Points on a hilly landscape, in no order, each with its height.
From any point a ball takes the steepest step (drop divided by distance) to one of its 6 nearest points. It stops when none of these is lower. Distance is the straight distance between rows; heights are no part of it.
J451: [-0.66 -1.14  1.27 -1.88  0.16 -0.49  0.34 -0.44 -0.78  1.03  0.19  0.81
 -0.56  2.04  0.63 -2.44 -0.29 -0.35  0.50 -0.03 -1.93  1.25  1.74 -0.13]  height 1.13
J100: [-0.99 -0.37  0.41 -0.01 -1.54  0.88  0.79  1.37 -0.27  0.72 -0.35 -0.60
 -1.82  0.97 -1.63  0.09  1.42  0.00 -0.12  0.15 -0.27  0.75  0.50  1.49]  height 4.97
J244: [ 2.17  0.19 -0.13  0.64  1.66 -0.82  0.01 -0.91 -0.82 -0.25 -0.02 -0.72
  4.82 -2.38  1.03  2.87 -1.35 -1.20 -2.91 -0.55  1.61 -0.55 -1.77 -3.30]  height 3.70
J379: [-0.54 -1.32  1.38 -1.55  0.13 -0.57  1.11 -0.21 -0.84  1.23  0.52  0.80
 -1.07  1.41  0.77 -2.80 -0.27 -0.39 -0.38 -0.28 -1.59  1.62  1.26  0.53]  height 1.12
J267: [ 2.05  1.34 -0.69 -1.50  0.53 -1.77 -1.85 -1.70 -0.16  1.53  0.36  1.37
  2.59 -1.12  1.85 -0.33 -2.20 -1.90 -0.44  1.00 -0.47  1.42 -0.78 -0.27]  height 4.96
J276: [-1.67  1.02 -2.05  3.34 -1.18  1.35 -0.74  1.66  0.22 -1.27  1.03 -2.04
 -0.23  0.31 -1.38  2.89  0.89  0.43 -0.03 -0.04  0.48  0.71 -0.43  0.45]  height 2.34
J847: [-0.96 -1.07  0.04  0.92 -1.85  2.06  1.30  0.84  2.20 -0.74  0.22 -0.72
 -2.04  1.24 -2.08 -1.36  1.89  3.14 -0.63 -1.34 -1.24 -1.98  1.26  2.03]  height 2.46
J251: [-1.29  1.95 -2.31  3.45 -0.87  0.79 -0.71  1.50 -0.46 -1.64  0.63 -1.32
 -0.09 -1.10 -1.34  3.37  0.27  0.26 -0.13 -0.05  1.42  0.93 -0.88  0.03]  height 2.05
J607: [ 1.63  0.41 -0.78  1.06  1.30 -0.83  0.08 -0.02 -0.39 -0.40  0.08 -2.04
  3.93 -2.46  0.40  4.71 -0.21 -1.23 -2.17  0.38  2.19 -1.38 -2.18 -3.08]  height 2.92
J36: [-0.40  1.30 -2.02  1.64 -0.47  0.37 -1.00  0.16  0.09 -1.28  0.27 -1.15
  0.79 -1.97 -0.22  4.17  0.12 -0.62 -0.56  0.84  2.49  0.29 -1.75 -1.64]  height 2.85
J42: [-0.41  1.31 -2.58  4.77  0.66 -0.10  0.33  0.96 -0.61 -3.69  1.95 -1.07
  2.24 -1.75 -2.51  3.87 -0.56  1.68 -1.20 -1.72  2.15  0.61 -2.67 -1.74]  height 2.11
J822: [-0.51 -0.29  2.54 -1.98 -1.77  2.26  1.22 -1.14  1.40 -0.40 -1.28  1.58
 -3.62  1.00  0.54 -3.66  0.94  2.29  3.04 -0.71 -0.37 -2.61  2.56  2.73]  height 1.81
J203: [-0.39 -0.76  0.85 -3.98  2.59 -1.21  0.50 -2.05  1.89  0.96 -0.91  2.13
 -0.59  3.21  2.66 -6.27 -0.85  1.41  3.24  0.41 -1.55 -1.01  2.64  0.66]  height 1.54
J564: [ 1.68  0.12 -0.05  0.75  1.13 -1.10 -0.52 -0.86 -0.73 -0.56  0.12 -0.61
  4.08 -2.62  1.20  3.33 -0.83 -1.40 -2.10  0.61  2.68  0.11 -1.93 -3.37]  height 3.61
J328: [ 1.47  0.17 -0.28  1.27  2.07 -0.75  0.50  0.31 -1.00 -0.23 -0.45 -1.87
  3.23 -3.20 -0.06  5.45 -0.33 -1.23 -2.38  0.02  2.04 -1.97 -2.16 -3.01]  height 2.77
J172: [-1.12 -0.44  0.42 -0.46 -2.19  1.52  1.34  0.65  1.35  0.29  0.43 -0.53
 -2.12  2.19 -0.20 -0.07  2.02  0.13  0.74  0.44 -2.27 -1.24  1.04  0.69]  height 6.62
J452: [ 0.43  1.00 -0.90  1.77 -0.52 -0.50 -0.69 -0.20 -0.71 -1.22  0.75 -1.13
  1.74 -2.34  0.39  3.70  0.00 -1.01 -0.77  0.55  2.86 -0.09 -1.72 -2.38]  height 3.07
J853: [-0.95  1.14 -2.33  5.79  0.52 -0.32 -0.45  1.42  0.24 -3.85  3.43 -0.78
  2.55 -1.09 -1.83  4.20 -0.69  1.63 -0.85 -2.57  0.91  0.49 -2.30 -1.24]  height 2.14
J904: [-2.71  0.27 -1.62  3.26 -1.41  1.46  0.08  1.75  1.58 -1.04  1.79 -2.11
 -0.35  1.08 -1.06  1.68  0.71  0.98 -0.23 -1.02 -1.21  0.88  0.54  0.49]  height 2.40
J41: [ 0.80 -0.05  0.31 -1.19  0.63 -1.98 -1.20 -0.60 -0.91  1.27  0.30  1.49
  0.52  0.26  1.65 -2.14 -1.51 -1.24 -0.01  0.37 -1.33  1.93  0.13 -0.17]  height 1.22
J972: [ 1.48  0.22 -0.18  1.04  2.00 -0.74  0.16 -0.80 -0.72  0.22 -0.09 -1.05
  4.67 -2.90  1.52  3.89 -0.87 -1.35 -2.65  0.49  2.15 -0.87 -1.34 -3.34]  height 3.24
J13: [ 3.03  1.13 -0.58 -0.53  2.14 -1.53 -0.89 -1.12 -0.72  1.07 -1.01  0.03
  3.66 -2.72 -0.52  1.31 -1.39 -0.61 -3.24 -0.32  1.69 -0.60 -2.13 -0.58]  height 3.63
J80: [ 1.68  0.14 -0.71  1.84  2.10  0.10  0.65  0.99 -1.39 -0.80 -0.81 -2.28
  3.21 -3.30 -1.51  4.91 -0.64 -0.57 -2.48  0.29  2.91 -1.32 -2.57 -2.64]  height 2.63
J405: [ 0.31 -0.29  1.86 -2.23 -1.69  2.28  1.40 -0.36  1.28 -0.93 -1.01  1.87
 -4.79  1.19  0.17 -3.83  0.37  2.51  3.83 -0.45 -1.12 -2.80  2.73  3.32]  height 1.95
J179: [ 0.62 -0.19  0.15 -0.77 -0.38 -0.62 -1.51 -0.16 -0.52  1.21 -0.41  0.08
 -0.61 -1.29  0.27  0.91  0.26 -1.59 -0.38  1.29  0.28  1.27 -0.32  0.75]  height 2.56
J743: [-0.23 -0.80  1.12 -2.43  0.97 -0.88  0.21 -0.47 -0.75  1.60 -0.73  0.70
 -0.97  1.58  0.09 -3.43 -0.37 -0.02  0.69  0.22 -1.35  0.85  1.16  0.79]  height 1.15
J955: [-0.31 -0.87  1.03 -1.48 -3.20  1.31  1.72 -0.47  1.97  0.36  0.24  0.80
 -2.48  2.02  0.88 -2.48  1.06  2.29  1.75 -0.71 -2.10 -1.75  2.19  0.15]  height 4.12
J176: [-1.51  1.03 -2.09  3.05 -1.77  1.10 -1.09  1.22 -0.21 -1.20  0.81 -1.15
  0.22 -0.23 -0.61  2.94  0.82  0.25 -0.12  0.35  0.97  1.27 -0.70 -0.66]  height 2.33
J858: [-0.64 -0.56  0.21  0.41 -1.21  1.38  0.95  1.62  0.51  0.12 -0.41 -0.81
 -1.88  1.67 -1.93 -0.74  1.81  0.77  0.07 -0.06 -0.41  0.16  0.76  1.18]  height 3.85
J4: [-0.72 -2.00  1.49 -4.00  1.33  0.22  0.18 -2.15  1.90  0.70 -0.88  0.67
 -2.50  2.02  2.72 -4.02 -0.28  0.52  4.32  0.67 -2.29 -2.48  3.68  1.64]  height 1.46
J954: [-1.20 -0.88 -0.64  1.70 -1.54  2.02  1.10  0.95  1.44 -0.66  0.76 -0.89
 -0.89  2.16 -1.57 -1.16  1.77  2.80 -0.90 -1.42 -1.29 -0.26  1.53  1.01]  height 2.43
J32: [-0.59 -1.15  1.48 -1.24 -1.31  0.32  1.12 -0.53 -0.08  0.74  0.46  0.74
 -1.32  1.85  1.09 -1.73  0.52 -0.55  1.01 -0.21 -1.47  0.90  1.81 -0.84]  height 1.40
J539: [ 2.62  0.39  0.10 -0.61  1.93 -1.44 -1.65 -1.05 -0.45  0.89 -0.69  0.43
  2.65 -2.35 -0.13  1.10 -1.02 -1.01 -2.61 -0.22  1.75 -0.28 -2.05  0.14]  height 3.36
J956: [ 0.72  1.58 -1.63  2.92  0.65  0.04  0.00  0.45 -0.79 -2.33  0.66 -1.02
  1.22 -2.43 -2.09  4.04  0.02  0.44 -1.03 -0.59  3.32 -0.55 -2.90 -1.47]  height 1.74
J153: [-1.42  0.83 -0.58  2.17 -1.79  0.91 -0.46  0.51 -0.51 -0.84  0.97  0.14
  0.73  0.13 -0.25  1.45  0.15  0.09 -0.69 -0.17  0.74  2.61 -0.60 -1.16]  height 2.48
J907: [ 0.31  0.05  0.43  0.01 -0.44  0.22 -0.81  0.57 -1.47  0.95 -0.54 -0.45
 -0.80 -0.30 -1.26  0.64  0.59 -0.92 -0.49 -0.03  0.03  1.59 -0.89  0.80]  height 3.06
J151: [ 1.24  0.43 -1.42  2.13  1.64 -0.24  0.70  0.81 -1.57 -1.43 -0.19 -1.55
  2.66 -3.17 -1.17  4.83  0.18 -0.72 -1.75 -0.47  3.27 -1.74 -2.76 -2.44]  height 2.47
J194: [ 0.69 -0.19  0.17 -2.33  1.41 -1.15 -0.45 -0.65 -1.79  1.25 -0.60  1.96
  0.33  0.82  0.80 -3.86 -1.53 -0.99 -0.46  0.19 -1.78  2.04  0.39  1.35]  height 1.11
J391: [-2.19  0.72 -0.97  3.10 -1.94  1.78  0.07  1.57  0.55 -0.78  1.53 -1.68
 -0.17  0.83 -0.63  1.57  0.37  0.79 -0.30 -0.38 -0.94  1.42  0.38  0.06]  height 2.41
J848: [-1.14  1.42 -2.06  3.79  0.58  0.71 -0.96  1.85 -0.39 -2.09  0.56 -1.30
 -0.26 -0.66 -2.76  3.74  0.19  1.03 -0.92 -0.88  1.86  0.57 -1.57  0.51]  height 1.16
J150: [ 0.14  0.13  1.51 -1.34 -2.33  2.65  1.48 -0.74  1.56 -1.25 -1.11  1.67
 -4.64  0.64  0.59 -4.58  0.56  3.72  3.50 -1.21 -1.10 -2.34  2.50  3.44]  height 3.08
J719: [-0.69 -1.62  1.45 -3.55  1.77 -1.16  0.05 -0.48  0.94  1.77 -1.52  0.68
 -2.10  1.74  1.23 -3.39 -0.51 -0.70  2.55  0.72 -2.07 -1.60  2.42  1.70]  height 1.84
J431: [-0.62  1.10  0.05  1.12 -1.26  0.42 -0.14  0.24 -1.20 -0.66  0.40  0.32
  0.68 -1.18 -0.97  0.31  0.19  0.08 -1.44 -0.60  1.73  1.93 -0.85 -1.03]  height 2.64
J829: [-0.62 -1.15  0.94 -3.48  1.69 -0.90 -0.12 -1.48  1.60  1.16 -0.91  0.28
 -1.08  2.41  2.40 -3.90 -0.32 -0.63  3.42  1.62 -2.60 -1.67  2.62  1.58]  height 1.72
J519: [-0.14 -2.00  2.50 -2.71  0.64  0.02  1.12 -0.47  0.46  0.78 -0.59  1.03
 -1.48  1.66  0.30 -3.72  0.80  0.20  0.84 -0.36 -1.60 -0.53  1.50  0.86]  height 1.14
J766: [ 2.06  0.68 -0.57  1.35  2.54 -0.42 -0.08  0.14 -1.23  1.40 -0.50 -1.12
  6.09 -2.74  2.24  4.30 -2.30 -1.80 -3.66 -0.02  1.37 -0.58 -1.82 -3.04]  height 3.10
J529: [-0.75 -0.94  1.02 -1.40 -2.27  1.53  1.88 -0.86  1.69 -0.52 -0.08  1.22
 -1.91  1.99  0.82 -2.17  1.38  0.93  1.83 -0.26 -1.88 -1.48  1.75 -0.21]  height 3.74
J887: [-0.14 -2.37  2.39 -3.16  0.46  0.40  0.41 -0.27  0.72  0.67 -1.20  0.41
 -2.82  2.56  0.14 -3.61  0.61  0.28  2.27 -0.04 -1.82 -1.34  1.84  1.71]  height 1.31
J807: [ 0.28 -0.73 -0.13 -3.03  2.62 -1.64 -0.02 -0.45  0.73  2.20 -0.61  0.21
 -1.08  2.63  2.09 -3.10 -0.68 -0.79  2.29  1.68 -2.73 -0.60  2.41  1.29]  height 2.35
J117: [-0.25 -0.27  1.52 -1.32 -2.41  1.92  1.72 -0.95  1.93 -0.72  0.10  2.33
 -3.18  1.33  0.57 -3.94  0.99  3.00  2.52 -0.57 -1.44 -2.03  1.57  1.39]  height 2.68
J555: [ 0.06 -1.61  0.97 -3.45  2.63 -1.12  0.27 -0.55  0.70  1.83 -1.25  0.34
 -1.91  2.08  1.62 -3.46 -0.30 -1.04  1.97  1.20 -2.39 -0.94  1.61  1.45]  height 2.12
J828: [-0.80  1.36 -1.30  1.66 -1.57  0.55 -1.09  0.44 -0.52 -1.98  0.91 -0.42
  1.08 -1.00 -0.18  2.40 -0.20 -0.37 -0.39  0.14  1.76  1.40 -0.92 -1.58]  height 2.61
J701: [ 0.49  0.33 -0.95 -2.82  2.84 -1.53 -0.36 -0.33 -0.11  2.67 -1.46  0.29
 -0.68  1.20  1.19 -3.42 -1.15 -1.21  1.61  2.06 -1.79  0.65  1.08  1.99]  height 1.37
J642: [ 0.59  1.23 -1.94  3.48  0.97 -0.15  1.11  1.15 -0.64 -2.54  1.36 -0.85
  2.45 -2.58 -1.95  3.86 -0.14  0.88 -2.09 -1.30  3.03 -0.67 -3.67 -2.79]  height 2.50
J855: [ 1.39 -0.15 -0.57  1.41  2.65 -0.72  0.47  0.68 -1.41  0.25 -0.56 -0.99
  3.72 -3.10  0.74  5.43 -1.39 -1.86 -2.52  0.21  1.77 -1.45 -2.17 -2.64]  height 2.79
J502: [-0.64 -1.78  1.73 -1.37 -1.64  0.46  1.70  0.01  0.94  0.08  0.02  1.07
 -1.36  2.17  0.26 -2.74  1.00  0.71  1.64 -0.09 -2.14 -0.30  2.47 -0.15]  height 1.73
J398: [-0.44 -1.15  1.14 -1.51 -0.14 -0.98  0.04 -0.26 -0.66  0.87  0.79  0.80
 -0.32  1.36  1.16 -1.86 -0.50 -1.50  0.09  0.67 -1.59  1.89  1.82 -0.52]  height 1.17
J242: [ 0.24  1.47 -0.72  1.19 -1.05 -0.03 -0.39 -1.17 -0.88 -1.32  1.16 -0.08
  1.72 -1.99  0.39  2.81  0.08 -0.87 -0.82  0.18  2.41  0.71 -1.44 -2.09]  height 3.00
J958: [-0.70 -0.69  0.15 -4.03  2.99 -0.95  0.77 -2.24  1.51  1.64 -0.88  0.95
 -0.61  3.11  2.37 -6.11 -1.23 -0.08  2.37  1.35 -1.81 -0.58  2.42  0.47]  height 1.65
J25: [ 1.39  0.87 -1.07  1.43 -0.09 -0.60 -0.55 -0.03 -0.58 -0.79  0.32 -1.36
  1.71 -2.16 -0.26  4.89  0.09 -1.32 -0.99  0.48  3.17 -0.93 -1.88 -2.47]  height 2.80
J775: [-0.40  0.38  1.08  0.05 -3.60  2.63  1.49 -0.69  2.79 -1.72  0.17  1.58
 -3.32  1.46  1.39 -3.46  0.75  4.17  3.15 -0.51 -2.37 -1.98  2.79  1.83]  height 4.06
J146: [-0.99 -0.67 -0.06 -0.32 -1.72  1.74  0.88  1.49  1.37  0.29 -0.05 -0.65
 -2.03  1.35 -1.76 -0.59  2.11  1.74  0.19 -0.51 -0.83 -1.19  0.41  1.34]  height 3.20
J320: [ 0.10 -1.45  0.86 -2.51  2.14 -1.52  0.71 -0.26 -0.78  1.42 -0.90  1.11
 -1.18  1.57  0.35 -3.64 -0.09 -0.76  0.38  0.17 -1.94  0.49  1.57  1.53]  height 1.19
J191: [-1.64  0.54 -1.18  2.81 -2.15  1.37  0.40  0.87  0.14 -0.75  1.24 -0.44
 -0.05  0.31 -0.52  1.38  0.59  1.08 -0.92 -0.24  0.32  1.88 -0.63 -0.83]  height 2.44
J355: [ 1.38  0.63  0.57  0.22  0.50 -1.00 -0.51 -1.28 -1.00 -0.78  0.18  0.01
  2.43 -2.33  0.45  1.40 -1.04 -0.53 -2.64 -0.53  2.87  1.05 -1.68 -1.21]  height 3.26
J947: [-0.21 -1.04  2.46 -3.60 -0.26  1.13  0.27 -1.17  1.94 -0.09 -2.05  0.87
 -3.59  1.72  1.80 -3.12  0.04  0.74  4.03  0.92 -1.48 -2.80  2.76  2.40]  height 1.44
J698: [ 1.60  1.26 -0.38 -1.16  0.44 -2.20 -2.55 -1.36  0.02  0.90 -0.13  0.36
  1.58 -1.75  1.68  1.16 -0.93 -1.98 -0.62  1.21  0.11  0.21 -1.01  0.08]  height 3.51
J457: [-1.38 -0.96  0.61 -0.79 -1.97  1.11  1.17  0.46  0.59  0.78 -0.01  0.02
 -1.88  1.83  1.03 -0.38  1.55 -0.61  1.18  0.36 -2.25  0.06  1.70 -0.02]  height 4.92
J973: [-1.27  1.67 -1.94  2.43 -1.05  0.49 -0.83  0.59 -0.53 -1.01  0.92 -0.65
  0.04 -0.67 -0.97  2.94  0.64 -0.61 -0.02  0.15  1.33  0.94 -1.13 -0.79]  height 2.45
J370: [ 0.73  0.96 -1.57  2.10  1.25 -0.35  0.32  0.82 -1.30 -1.54 -0.14 -1.23
  1.32 -3.02 -1.35  5.10  0.23 -0.51 -1.32 -0.20  3.16 -1.18 -3.41 -1.81]  height 2.17
J758: [ 0.34  0.01 -0.01 -1.05 -0.14 -1.84 -1.87 -0.87 -0.77  1.62  0.19  0.39
  0.42 -0.05  1.45 -0.67 -0.91 -2.28  0.30  1.36 -1.18  1.82 -0.17 -0.08]  height 1.79
J606: [-0.57 -0.31 -0.11 -3.58  2.26 -1.14  0.48 -1.11  1.08  1.93 -0.79  0.46
 -0.45  3.00  2.70 -4.32 -0.88 -0.69  3.31  1.89 -2.62 -0.45  2.35  0.57]  height 2.10
J656: [ 2.23  0.91 -0.55 -0.96  1.35 -1.75 -2.32 -0.73 -0.15  1.46 -0.84  0.13
  1.80 -2.04  0.65  0.99 -1.73 -1.94 -1.18  1.37  0.46 -0.28 -1.68  0.24]  height 3.42
J532: [-0.29  1.46 -1.56  2.63 -1.28  0.01 -1.15  0.99 -0.30 -1.57  0.60 -1.20
  0.88 -1.58 -0.78  3.73 -0.15 -0.36 -0.06  0.51  1.76  0.39 -1.80 -0.80]  height 2.54
J140: [-0.21 -0.22  0.50 -0.77 -0.65 -0.95 -1.38 -0.18 -1.26  1.54 -0.30 -0.84
 -0.68 -0.49  0.66  0.14 -0.01 -2.35  0.12  1.17 -0.95  1.81  0.13  0.26]  height 2.37
J116: [-0.21 -1.95  2.78 -2.40  0.18  1.00  1.40 -0.67  0.65  0.06 -1.30  1.53
 -2.95  1.83 -0.10 -3.65  1.23  0.62  2.15  0.12 -0.88 -2.01  2.20  1.95]  height 1.32
J623: [-0.42 -0.66  0.01  0.29 -2.54  1.52  0.93  0.62  2.82 -0.26  0.13 -0.37
 -2.47  1.40  0.06 -0.53  2.25  2.18  1.48  0.43 -1.77 -2.60  1.27  1.39]  height 4.01
J561: [-1.13 -0.49  0.35  0.72 -2.08  1.47  1.09  1.76 -0.12 -0.52  0.06 -0.58
 -1.51  1.21 -2.07 -0.42  1.52  1.53 -0.83 -0.24 -0.45  0.92  0.44  0.67]  height 2.78
J835: [ 0.07 -0.69  1.41 -2.40  1.42 -1.46  0.44 -0.62 -0.65  1.76 -0.54  1.44
 -0.58  1.33  0.18 -3.37 -0.81 -1.13  0.11  0.08 -1.10  1.59  1.15  1.01]  height 1.10
J472: [-0.96  0.22 -0.24  1.42 -1.56  0.93  0.21  0.90 -1.02 -0.71  0.26  0.32
 -0.26  0.23 -1.05  0.35  0.12  0.27 -1.37  0.07  1.09  2.55 -0.58 -1.00]  height 2.53
J430: [ 0.89 -0.37 -0.10 -2.47  1.93 -1.48 -0.30 -0.54 -0.84  1.88 -0.88  0.57
 -0.96  0.89  0.16 -3.45 -1.43 -0.60  0.53  0.65 -1.64  1.66  0.64  2.23]  height 1.18
J112: [ 0.04 -0.77  2.26 -2.64 -1.13  1.47  0.86 -1.49  1.67 -0.55 -1.06  1.43
 -3.84  1.50  0.70 -3.53  0.57  1.20  3.19 -0.47 -1.20 -3.15  2.36  2.64]  height 1.45
J443: [-0.78 -0.17  0.32 -0.05 -1.42  1.08 -0.38  1.13 -0.79  0.39 -0.17 -0.51
 -1.42  0.33 -1.64 -0.41  0.75  0.61 -0.88 -0.32  0.47  1.11 -0.39  0.78]  height 3.65
J228: [-0.65 -0.01  0.19 -0.90 -1.19 -0.04 -0.33  0.49 -0.68  1.58 -0.51  0.12
 -1.24  0.46 -0.43  0.29  0.24 -1.54  0.79  0.83 -0.41  0.99  0.76  0.33]  height 3.27
J428: [ 0.59  0.29  0.34 -0.09 -0.51 -0.75 -1.33  0.46 -1.29  0.43 -0.48 -0.27
 -0.23 -0.65 -0.76  0.64  0.26 -1.57 -0.51 -0.06  0.98  1.89 -0.61  0.37]  height 2.72
J998: [-0.53  0.45  0.26  1.07 -0.89  0.61 -0.41  0.15 -1.27  0.34 -0.39 -0.02
 -0.45  0.04 -1.76 -0.52  0.27 -0.46 -0.91 -0.01  0.74  1.96 -0.90  0.26]  height 2.91
J894: [-0.41  0.80 -2.25  5.07  0.14  0.39 -1.11  1.52 -0.11 -3.52  2.63 -0.39
  0.97 -1.37 -2.08  3.44 -0.18  2.05 -0.92 -2.49  1.18  1.22 -2.11 -0.57]  height 1.80
J240: [-1.08 -0.67  0.80 -0.84 -1.26 -0.40 -0.19 -0.06 -0.02  0.98  0.09 -0.16
 -1.12  0.99  0.81 -0.02  0.79 -1.79  0.77  1.06 -1.54  1.18  1.25 -0.20]  height 2.32
J264: [-1.38  1.40 -2.11  3.74 -0.42  0.50 -1.08  1.64 -0.74 -1.59  0.72 -1.45
 -0.06 -1.17 -2.57  3.62  0.23  0.35 -0.59 -0.15  2.38  0.36 -1.90  0.67]  height 1.55
J910: [-1.72 -0.17 -0.78  2.35 -1.84  1.99  0.90  1.09  1.33 -0.73  1.06 -0.83
  0.43  1.71 -0.88  0.29  1.48  2.18 -0.66 -0.82 -0.73  1.11  0.54  0.06]  height 2.42
J85: [ 1.63  0.52  0.24 -0.63  0.15 -1.17 -2.00 -0.71 -1.57  0.67 -0.47  0.04
  1.20 -1.91 -0.31  0.23 -0.57 -1.23 -2.13  0.26  2.13  1.16 -1.77  0.26]  height 2.95
J183: [ 1.22  0.38 -0.29  0.60  0.22 -0.84 -1.70 -0.70 -1.17 -0.48 -0.10  0.37
  0.92 -1.79 -0.21  1.05 -0.68 -0.69 -1.84 -0.42  2.29  0.86 -1.52 -0.79]  height 3.09
J226: [-0.82 -1.65  2.10 -3.47  0.56  0.29  0.30 -0.98  1.12  0.58 -1.11  1.29
 -3.48  1.64  0.97 -3.45  0.35 -0.06  3.68  0.57 -2.01 -2.81  3.04  2.17]  height 1.42
J97: [-0.47 -0.46  1.44 -1.31 -2.74  1.96  1.50 -0.78  2.28 -1.02  0.25  1.78
 -2.78  1.62  1.41 -2.77  0.88  2.76  2.45 -0.87 -2.20 -2.34  1.75  0.72]  height 3.97
J193: [-1.19 -1.04  1.21 -3.87  2.57 -0.79  0.28 -2.39  2.21  0.41 -0.93  1.70
 -1.11  3.23  2.67 -5.51 -1.48  0.87  3.25  1.03 -1.90 -1.14  3.25  0.82]  height 1.53
J768: [-0.75 -0.65  0.23 -0.68 -1.89  0.82  0.83  0.61 -0.25  1.12 -0.11 -0.48
 -2.08  1.11  0.12 -0.35  1.19 -0.46  0.34  0.97 -1.46  0.41  1.20  0.34]  height 5.45
J312: [-2.06  0.72 -1.67  3.64 -1.22  1.14 -0.73  1.88  0.91 -1.24  0.95 -2.18
  0.01  0.91 -1.21  2.13  0.83  1.14 -0.35 -0.12 -0.55  0.89  0.03  0.49]  height 2.39
J599: [ 0.17  1.13 -2.55  4.21  0.69 -0.28  1.01  1.02 -1.07 -2.30  1.80 -0.58
  2.91 -2.23 -2.09  4.05 -0.62  1.47 -1.00 -1.47  2.60 -0.14 -2.68 -3.58]  height 2.26
J837: [ 2.18  0.39 -0.21  0.79  2.15 -0.80 -0.02 -0.59 -0.61  0.58 -0.66 -1.14
  6.09 -2.04  1.57  3.62 -1.64 -0.52 -3.70  0.12  1.27 -0.32 -1.64 -3.19]  height 3.52
J875: [-1.13 -0.66  0.36 -0.30 -2.06  0.92  0.97  1.70  0.38  0.57 -0.28 -0.97
 -1.74  1.74 -1.54  0.08  1.29 -0.57  0.41  0.77 -0.74 -0.71  0.95  1.33]  height 6.31
J840: [ 1.71  0.33 -0.15  0.96  2.36 -1.07  0.28 -0.01 -0.77  0.71 -0.08 -1.64
  5.14 -3.13  1.04  3.92 -1.18 -1.94 -2.39 -0.01  1.75 -0.84 -1.83 -2.87]  height 2.98
J403: [ 1.11  0.75 -0.49 -1.10  0.20 -2.04 -1.13 -1.24 -0.59  1.38  0.23  0.97
  1.60 -1.21  1.94 -0.93 -1.83 -1.85 -0.14  1.21 -1.03  2.02 -0.49 -0.17]  height 3.50
J654: [ 1.38  0.66 -0.11 -0.69  0.44 -1.99 -2.38 -0.98 -0.54  1.41 -0.61  0.18
  0.74 -1.44  1.32  0.91 -0.32 -2.02 -0.83  1.09  0.42  0.89 -0.53  0.32]  height 2.83
J99: [-0.68 -0.56  0.31  0.63 -1.79  1.59  1.30  0.96  1.76  0.41 -0.02 -0.46
 -1.90  1.78 -1.75 -0.90  1.85  2.77  0.28 -0.23 -1.56 -1.94  1.02  1.54]  height 2.74
J573: [-0.07 -1.57  2.43 -2.08 -1.03  1.26  1.88 -1.06  1.17 -0.48 -0.78  1.94
 -3.25  1.28  0.40 -3.40  1.00  1.07  2.58 -0.76 -1.08 -2.16  1.93  1.46]  height 1.52
J44: [ 1.07  1.00 -0.51 -1.95  1.30 -1.75 -1.15 -0.91 -0.86  1.76 -0.08  1.49
  1.09 -0.50  1.00 -2.82 -1.88 -0.81 -0.41  0.17 -0.76  2.26 -0.48  0.94]  height 0.83
J694: [-1.40  1.06 -2.43  4.07  0.16  0.53 -1.43  2.31 -0.10 -1.33  0.71 -2.08
 -0.21 -0.57 -1.90  3.29  0.69  1.70 -0.56 -0.88  0.71  0.97 -0.86  1.45]  height 2.06
J285: [ 1.20  0.42  0.35  0.34  0.47 -0.95 -0.39 -1.11 -0.79 -0.56  0.83  0.17
  2.65 -2.05  0.60  2.49 -0.68 -0.64 -2.14 -0.46  2.58  0.31 -1.33 -2.38]  height 3.53
J566: [ 2.48  0.48 -0.14  0.02  2.06 -1.54 -0.61 -1.04 -1.29  0.23 -0.37  0.39
  4.56 -2.48  0.48  1.46 -1.39 -0.58 -3.70 -0.21  2.05 -0.48 -1.44 -2.05]  height 4.53
J609: [-0.58  0.38 -2.99  6.13  1.03 -0.51 -0.36  1.79  0.94 -3.40  3.41 -1.06
  1.73 -2.00 -1.59  4.97 -0.49  0.87  0.03 -1.98  0.85 -0.50 -2.66 -2.14]  height 2.27
J14: [ 2.23  0.78  0.07 -0.12  0.79 -1.56 -1.81 -0.75 -0.87  0.41 -0.48  0.33
  2.08 -2.33 -0.18  0.56 -0.94 -1.40 -2.33 -0.07  1.93  0.39 -2.21 -0.03]  height 3.11
J614: [-0.19 -1.39  1.74 -3.24  1.47 -0.93 -0.18 -0.14  0.26  1.57 -1.67  1.06
 -2.10  2.14  0.43 -3.40  0.49 -0.76  1.49  0.66 -2.10 -0.73  1.44  1.80]  height 1.64
J844: [ 0.31 -2.05  1.66 -2.38  1.36 -0.35  0.92 -0.44 -0.52  1.51 -0.91  1.34
 -2.07  1.48 -0.05 -3.28  0.34 -0.10  0.88 -0.38 -1.37 -0.25  1.57  1.25]  height 1.21
J373: [-1.29  0.91 -0.03  1.47 -1.92  1.35  0.59  1.14 -0.79 -0.02  0.68  0.02
 -0.65  1.17 -0.97 -0.54  1.03  0.89 -0.82 -1.02  0.56  1.94 -0.29  0.71]  height 2.52
J493: [-0.70 -1.46  1.90 -2.02  0.12  0.10  1.25 -0.43  0.07  0.91  0.12  1.18
 -0.96  1.70  0.51 -3.33  0.72 -0.14  0.95 -0.38 -1.54  0.01  1.43  0.39]  height 0.99
J803: [-0.84  0.02  0.33 -0.20 -0.97  0.55 -0.06  1.07 -1.06  0.72 -0.44 -0.24
 -1.31  0.37 -1.09  0.23  0.88 -0.90 -0.53 -0.32 -0.08  1.34 -0.08  0.69]  height 3.93
J275: [-0.65  1.39 -2.00  4.51  0.69  0.13 -0.80  2.08 -0.32 -2.05  0.98 -0.87
  0.39 -1.13 -2.82  2.94  0.02  1.23 -0.99 -1.47  2.13 -0.13 -1.98  0.31]  height 0.53
J199: [ 0.87  0.80 -0.68 -2.69  2.13 -1.80 -0.95 -0.62 -0.77  1.82 -0.91  1.11
  0.11  0.68  0.58 -3.24 -1.63 -1.47  0.25  0.76 -1.19  1.13 -0.06  2.59]  height 1.20
J820: [-0.48 -1.78  2.32 -2.10 -1.51  1.40  1.59 -1.10  0.62  0.53  0.16  1.54
 -2.19  1.55  0.05 -3.65  0.51  1.20  1.73 -0.89 -2.32 -1.05  1.26 -0.18]  height 2.02
J64: [ 0.35  0.15  0.65 -1.60  0.80 -1.35 -0.43 -0.46 -0.52  1.53 -0.04  1.44
  0.21  0.23  1.39 -2.62 -1.20 -1.35 -0.50  0.03 -1.33  2.25  0.41  0.43]  height 1.02
J155: [ 0.15  1.66 -1.86  3.56  0.53  0.28 -0.79  1.12 -0.40 -2.07  0.35 -0.93
  0.36 -2.00 -2.88  3.83  0.18  0.97 -0.47 -0.79  2.97 -0.77 -2.98 -0.76]  height 1.41
J410: [ 2.28  0.48  0.04  0.00  0.82 -0.98 -0.71 -0.88 -0.80  0.09 -0.18  0.00
  3.51 -2.53  0.04  1.65 -1.32 -0.62 -2.96 -0.62  2.33  0.19 -1.91 -1.92]  height 3.81

For each start below, name the point where the ball stops.
J172 -> J275
J539 -> J44
J858 -> J275
J958 -> J493
J807 -> J44
J100 -> J275
J803 -> J44
J146 -> J275
J829 -> J493
J150 -> J493
J775 -> J493
J566 -> J44
